Each row is a point on a tangle of strands that fork and nearly touch. The rows are in no order.
In the rows, 128 means zero.
Two points are linked if the straight distance between their rows is under 115. Some points are linked to none.
J_768: [ 65 109  89 126 188  88 107 155 140 115 160 169 134 108 133  64 131 163
 109 165 113 144 154 151 165 143 131 121 133 125]
J_335: [110 138 155  95 123 163 121 132 130 124 146 111 149 108 149 116 136 161
 114 128 129 143 113 114 118 122 134 127 120 125]
J_101: [150 103  91 168 171 141 171 124 103 144  88 159 102  68  66 182 163 174
 151  82 137 111 152 101 128  99 126 120 163 108]
J_226: [148 163 123 129 127 154 166 131 104 113 159 138  96  88 127 149 142 164
 160 148  99 111 121 105 126 113 123 184 101 125]
J_874: [105 116  90 119 147 101 145 146 161 123 138 144 116  44 158  82  87 172
 170 105 143  93 166 191 117 122 128 109 171  70]
J_154: [132 143 142 119  85 216 158 157 106 137 172  84 114 115 103 127 144 196
 179  98 146  90 133  83  96 115  92 109 131 143]
J_732: [137 154 121 125 133  73 107 113 185 156  94 114 154 117 203 126 152  80
  94  94 163 178 112 185  66 127 114 127 131 161]
J_437: [134 127 142 147 115 146 139 118  90 113 169 162 163 167  94 158 151 119
 136 142 134 136 112 127 118 135 132 155  97 141]
J_328: [108 141 164 104 116 160 134 120 105  89 163 115 130 138 111 140  90 139
 140 142  97  84 151 122 130 135 138 119 110  85]
J_524: [155 154 122 174 118 164 160 143  64 106 176 120 113 139 118 158 161 140
 189 128 137 138 100  98  84 134 108 174  93 172]
J_139: [128 141 119 108 162  83 101  84 176 130 117 131 152 136 188 117 121  97
  63 123 136 160  92 175  93 130 127 125 111 157]
J_18: [130 127 110 131 125  88 127 134 132 139 129 162 161  85 157 135 144 121
 132 102 142 115 128 179 110 111 130 154 133 101]
J_588: [119 151 150  84 147 132  91  82 148 126  89  89 133 174 169 142  78 114
  74 132 120 135 100 117 138 141 148  94 122 134]
J_484: [ 86 132 121 120 151 134 143 151 135 115 166 163 120  95 111  97 125 170
 112 170  98 126 162 127 158 144 128 147 118 112]
J_391: [142 137 137 128  92 133 147 113  87 126 130  97 153 164 122 142 204 133
 143 137 139 182  76  82  99 118 115 152 103 197]
J_557: [121  94 128 112 166 117 108  87 164 121 124 128 169 153 144  68 154 137
  81 152 149 184 105 131 126 160 138  84 129 156]
J_854: [161 129  95 171 167 168 186 132 104 146 112 156  65  66  74 172 161 193
 161 114 113 109 145  72 138 110 115 143 143 118]
J_849: [108 147 142 120 159  93  82 103 169 139 120  80 129 141 190 117  46  68
 110 119 128 102 154 172 109 146 149  80 130 103]
J_897: [145  93 149  96 100 181 113 167 130 133 122  86 106 116 131 117  98 135
 157  62 145  75 136 118 117  69 126  91 155  96]
J_729: [149 129 106 151 145  94 126 126 108 151 120 182 119 111 113 158 180 122
  92 133 100 119 115 113 144  86 119 175 126 136]
J_394: [152 112 120  97 121 121  88 109 156 165  50 134 155 195 169 115  93 113
  97 112 174 173  83 142 136 127 139  92 157 151]
J_369: [126 122 139  95  80 144 105 136 102 156  90  97 162 168 149 133 169 148
 123 102 163 168  83 101 127 128 133 110 151 159]
J_400: [ 79 103  83 125 161  95 136 153 108 109 120 176 112 110 102 123  86 173
 146 140 104  89 197 154 156 121 126 116 139  74]
J_926: [139  95 138 112 123 127 119 106 147 138 106 111 172 164 132  79 196 145
  80 143 157 195  94 102 130 171 134  91 141 162]
J_525: [128 107 150 107  93 161 134 135 116 153 128  99 164 155 107 113 189 157
 120 140 152 180  98  81 136 170 131 107 137 166]
J_26: [162 158 143 122  97 137 108 161 170 130  65  46 106  93 180 131 105  73
 148  66 157 137 152 148  82  76 114 139 159 120]
J_346: [148 103 140  83 112 144  90 111 127 148  80 134 175 206 121 131  95 117
 116 131 153 157  93 114 167 124 146  95 156 135]
J_569: [171 127 135 133  86 128 142 130 128  96  98  71 125 113 128 167  91  65
 174  76 139  76 142 164  66  87 116 163 127  98]
J_54: [ 94 125 112 150 156  80  95 131 171 168 148 114 128  72 204  73 103 118
 153 115 178 148 143 190  74 143 149  90 151 112]
J_987: [123 142 132 131 124  70 122 109 135 124 130 142 153 145 147 151  67  75
 128 120 107  66 161 190 121 129 133 128 124  73]
J_354: [143 129 127 100 114 118  80 132 162 169  34 108 126 166 198 128  97  89
 104  85 179 177  92 150 107 115 128 112 157 167]
J_951: [148 109 149 104  79 193 114 153 103 159 102 129 147 190  84 135 120 146
 152 153 146 165 100  82 177 143 141 112 163 154]
J_102: [141 125  95 135 133  96 149 128 130 135  96 160 130  79 135 158 105 126
 147 100 130  81 154 182 120 105 134 161 147  74]
J_181: [144 117 139 137 111  95 124 142 171 153 118  96 135  87 160  93  94  80
 178  92 168 107 185 173  62 119 131 132 169  72]
J_150: [110  99 111 159 156 119 125 158 117 148 135 177  90  87  81 105 181 143
  95 153 102 133 161  92 178 115 112 140 139 138]
J_440: [138  97 114 212 143 151 145 168  98 164 135 160  61  78  59 136 212 154
 127 111 117 132 167  62 146 138 102 116 144 140]
J_107: [134 103 132 156 115 111 141 130 149 137 150 175  79 103  91  90 167  99
  93 189 100 149 112  81 190 156 118 167 105 174]
J_234: [ 83  96  88 143 186  85  93 155 135 132 136 176 107 110  94  74 153 132
  85 167 101 150 168 107 194 125 116 126 149 142]
J_968: [100 106 132 143 128 148 135 158  95  93 161 177 134 143  77 127 104 163
 171 126 124  96 175 164 117 136 120 113 119  88]
J_558: [170 124 129 134  96 117 148 134 153 123 100  99 131  85 131 132 105  77
 181  83 156  85 166 186  65 112 117 165 164  77]
J_153: [139  96 168 103  95 187  88 162  96 137 124 112 123 185  85 147  85 130
 155 114 127 101 118 103 155  98 144  94 145 111]
J_689: [ 89 147 137 105 173  99  87  88 148 117 128  99 151 164 168 115  66 102
  89 137 114 113 131 158 137 156 152  77 127 113]
J_459: [162 151 131 132  94 129 125 114  91  96 113  97 145 135 134 188 106  88
 163  96 122  88 109 147  78  84 119 164  96 121]
J_244: [188 198 117 133 108  91 149 127 189  90  60  84 107  70 162 165  90  94
 153  97 119 104 145 186 100 108 119 185 138  99]
J_246: [145 113 150 109  82 183  93 158  75 138 115  96 141 166 111 154 115 130
 165  90 148 119  99 100 120  87 131 122 140 148]
J_764: [155 128 108 166 113 107 135 136  94 145 144 160  99 116 111 136 225 129
 117 146 108 143  91  95 137 115 108 191 134 170]
J_676: [ 68 112  81 126 211  88  91 105 159 101 160 144 126 138 139  58 113 140
  88 181 115 164 130 164 161 166 136 112 126 145]
J_327: [103 126 119 169 136 156 166 159  89  96 156 189  91 149  67 152 103 153
 151 155 101  98 178 126 146 156 124 136 106  96]
J_794: [135 180 132 102 128 142 139 120 135  98 139 111 123  78 165 136 145 164
 131 130 108 140  96 119 109 101 123 169 110 126]
J_719: [134 174 113 138  97  75 128 123 137 112  98 109 151  94 179 153 197 114
 121 101 126 167  80 164  99  82 102 164 119 166]
J_889: [126 142 131 108 108  97 108 126 149 141 110 111 170 109 186 131 146  95
 125  87 161 144 115 171  80 112 125 133 129 129]
J_55: [156 177 126  94  97 160 143 129 153  92 117  69 105  46 170 127 128 180
 156  77 145 110 115 142  92  73 113 126 144 117]
J_73: [ 88  99 140 122 115 124 115 150 114 126 166 154 171 120 121 107 133 157
 164 112 146 112 162 170 108 132 129  95 135  95]
J_859: [129 129 136  95 159 103 137  56 157 114 126 120 174 207 116 105 106 107
  69 173 121 159 119 126 161 166 147  90 116 143]
J_444: [140 140 139 109 142 103 145  76 149 107 135 135 154 178 124 116 139 108
  68 176 104 150  93 113 143 146 137 152  96 151]
J_996: [144 145 144 108 116 125 139  86 136 110 116 114 153 164 138 125 174 123
 104 153 127 178  76  90 113 118 119 156  90 178]
J_518: [168 150  83 206 137 159 174 168  67 130 165 154  77 115 113 158 182 156
 187 120 125 130 108  85 105 142  95 181 118 161]
J_818: [115 100 166  87 111 166  90 140 118 137 116 124 162 188  93 135  91 133
 137 137 144 142 119 107 162 125 147  87 145 119]
J_166: [113 124 137 130  93 152 142 159  87 142 176 109 154 116 120 133 196 172
 147 103 139 130 121 132 103 151 112 121 133 122]
J_759: [137 124 140  98  76 154  92 162  98 143  73  96 130 163 155 139 115 129
 137  91 149 141  76 113 141  82 127 131 160 159]
J_767: [128 128 148 122 140 106  96 129 182 140 114  83 123  97 173 102  61  69
 145 102 149 100 169 172  85 120 140 115 148  76]
J_943: [107  97 152 104 120 124  74 160 149 171 111 101 131 124 173  91  84 107
 151  85 178 126 141 145 113 106 150  76 163 100]
J_439: [120 135 153 132  92 196 158 167 107 140 186 108 128 117  95 124 175 182
 162 123 140 128 132  96 107 153 110 122 110 145]
J_468: [130 142 162 131 114 179 144 128  93 106 173 127 130 154  90 154 114 132
 160 152 118 121 127 103 119 141 133 143  88 123]
J_71: [112 123 135 135 137 100 134 113 112 109 170 186 162 187  78 148 127 108
 115 167 112 127 138 153 155 139 138 134 107 120]
J_622: [145 149 147 110 117 129  82 147 176 154  62  76 114 128 199 131  91  67
 117  83 166 157 133 153  84 100 123 125 148 136]
J_754: [119 178 104 141 156  89 150 102 103 130 110 153 113 116 135 176 112 132
 104 147  60  59 154 121 167 130 146 144 133  87]
J_25: [114 108 133 119  94 120 128 150 107 150 161 110 153  95 150 115 164 163
 165  77 155 107 148 169  92 140 122 102 151  86]
J_286: [158  95 151 119 105 137 164  87 161 124 129 124 149 166  85 110 145 106
 109 197 140 189 115  78 174 181 140 108  91 166]
J_980: [ 84 158 144 104 148 110 122  97 127 100 159 119 152 157 140 123  99 120
  90 174  93 110 140 132 155 173 151 111 115 114]
J_179: [122 149 114 154 167  96 147 110  96 145 124 165 101 146  97 171 129 119
  88 156  73  94 156  96 183 119 137 145 118 111]
J_390: [167 146  93 170 141 171 193 143  90 127 149 163  65  93  99 165 143 177
 189 130 107 105 123  86 122 123 107 185 114 133]
J_886: [113 112 117 196 135 153 160 182  97 122 162 205  86 146  53 147 137 131
 141 156 114 135 163 111 158 158 124 138  99 136]
J_933: [150 116 164 130 101 135 172  95 144 117 159 123 120 159  91 138 134  94
 138 200 122 164  99  76 162 183 136 143  65 174]
J_779: [141 107 132 173  96 131 151 156 115 143 167 168  89 105  89 107 208 119
 126 159 110 146 107  94 159 168 114 167 114 175]
J_633: [143 158 142  83 119 129 107  83 142 126  58  95 141 195 164 149  96 115
  85 129 124 158  73  98 132 111 133 117 110 160]
J_464: [127 117  99 221 132 170 165 193  88 143 156 189  79 117  71 139 177 162
 151 112 125 125 157 104 143 162 111 127 132 131]
J_399: [108 126 114 139 156 110 140 126 160 121 150 159  76  95 116  96 136 114
  66 192  87 142 123  88 210 158 128 164 111 152]
J_130: [ 81 162 118 130 151  87 145 103 128 100 160 144 126 166 126 117 116 107
  76 196  76 113 147 120 195 183 152 121 121 137]
J_832: [161 106 142 100 106 172 142 118 149 147  89 122 148 177  98 117 121 138
 117 179 148 192 109  64 182 164 149 107 133 158]
J_522: [151 157 116 130 137  93 142  97 121 122 138 164 129 151 128 151 156 111
  87 163  88 123  91 112 143 110 124 190  96 146]
J_945: [118 117 130 129 127  80 123 116 118 129 148 176 173 168 121 153 103  94
 129 129 130  99 145 188 124 119 133 134 106  99]
J_939: [157 159 126 150 107 142 140 110  65  93 142 110 131 153 126 182 127 116
 183 116 127 114  95 117  78  91 111 174  87 151]
J_851: [147 120 142 105  87 204 135 147 119 111 144  80 108 107 114 129 117 176
 167  75 141  74 134 104 100  75 104 106 140 116]
J_998: [123 171 107 138 135  76 138  97 125 119 108 140 133 119 164 165  84 101
 104 119  79  48 153 172 145 135 146 132 140  79]
J_771: [162 153 134 103  91 154 132 154 158 110  88  39  95  61 171 127 115 124
 159  54 158 111 134 140  93  61 112 117 161 121]
J_621: [ 95 136 122 125 162 111 145  99 162  95 159 123 108 138 121  90 116 112
  63 209  90 151 128 110 196 198 143 130 104 151]
J_21: [ 92 119 152 112 124 152 140 152 135 124 176 139 147 107 110  92 156 160
 116 168 122 152 133 114 142 160 129 129 115 132]
J_176: [104  93 160 110 118 112 102 131 131 108 143 109 140 139 121 112  61 104
 166 104 130  81 176 164 114 113 143  82 128  63]
J_861: [140 108  92 146 147 132 173 125 108 132  83 170 104  73  93 177 105 165
 157  93 123  79 146 145 133 104 128 142 161  81]
J_912: [ 90 103 104 128 190  89  85 100 166 129 152 148 156 123 164  64 140 137
  88 151 138 169 102 170 119 158 137 100 136 148]
J_950: [ 80 105 101 139 184  90  79 111 166 158 149 124 137  96 199  71 118 135
 115 128 163 167 114 185  88 153 149  78 137 150]
J_986: [129 127 114 107 194 104  97  48 173 140  95 105 141 167 181 114  93 109
  52 130 133 157  95 172 103 158 138  92 108 173]
J_831: [132 105 126 180 169 138 143 131 110 153 127 159  67  82  59 147 168 127
 113 139 104 126 174  46 166 103 115 136 120 138]
J_273: [113  95 173 100 116 169 101 150 115 104 145  97 129 158  96 127  74 133
 152 110 113  80 156 125 139 106 137  75 127  79]

Follow the links from the first point to the second, and from the first to the third. Name the last point that the two ways share.
J_54, J_101, J_897 => J_768
J_273, J_986, J_968 => J_768
J_21, J_286, J_179 => J_153
J_771, J_831, J_176 => J_153
J_102, J_399, J_71 => J_390
J_18, J_569, J_951 => J_390

A fork is a point with three links, a tip a point with one. Leave the first point through the second and follow the links. Name the first fork or tip that comes.
J_154, J_439 => J_768
J_754, J_998 => J_273
J_328, J_468 => J_179
J_444, J_522 => J_689
J_849, J_767 => J_390

Name the points in between on the shortest way along the links from the first point to the second, in order.
J_933, J_557 => J_286, J_832, J_951, J_818, J_153, J_246, J_759, J_369, J_525, J_926
J_71, J_286 => J_437, J_468, J_328, J_273, J_153, J_818, J_951, J_832
J_391, J_588 => J_996, J_444, J_522, J_729, J_764, J_779, J_107, J_399, J_621, J_130, J_980, J_689
J_102, J_945 => J_861, J_101, J_854, J_390, J_226, J_794, J_335, J_21, J_484, J_768, J_676, J_912, J_557, J_926, J_525, J_369, J_759, J_246, J_153, J_273, J_328, J_468, J_437, J_71
J_768, J_767 => J_484, J_21, J_335, J_794, J_226, J_390, J_518, J_524, J_939, J_459, J_569, J_558, J_181
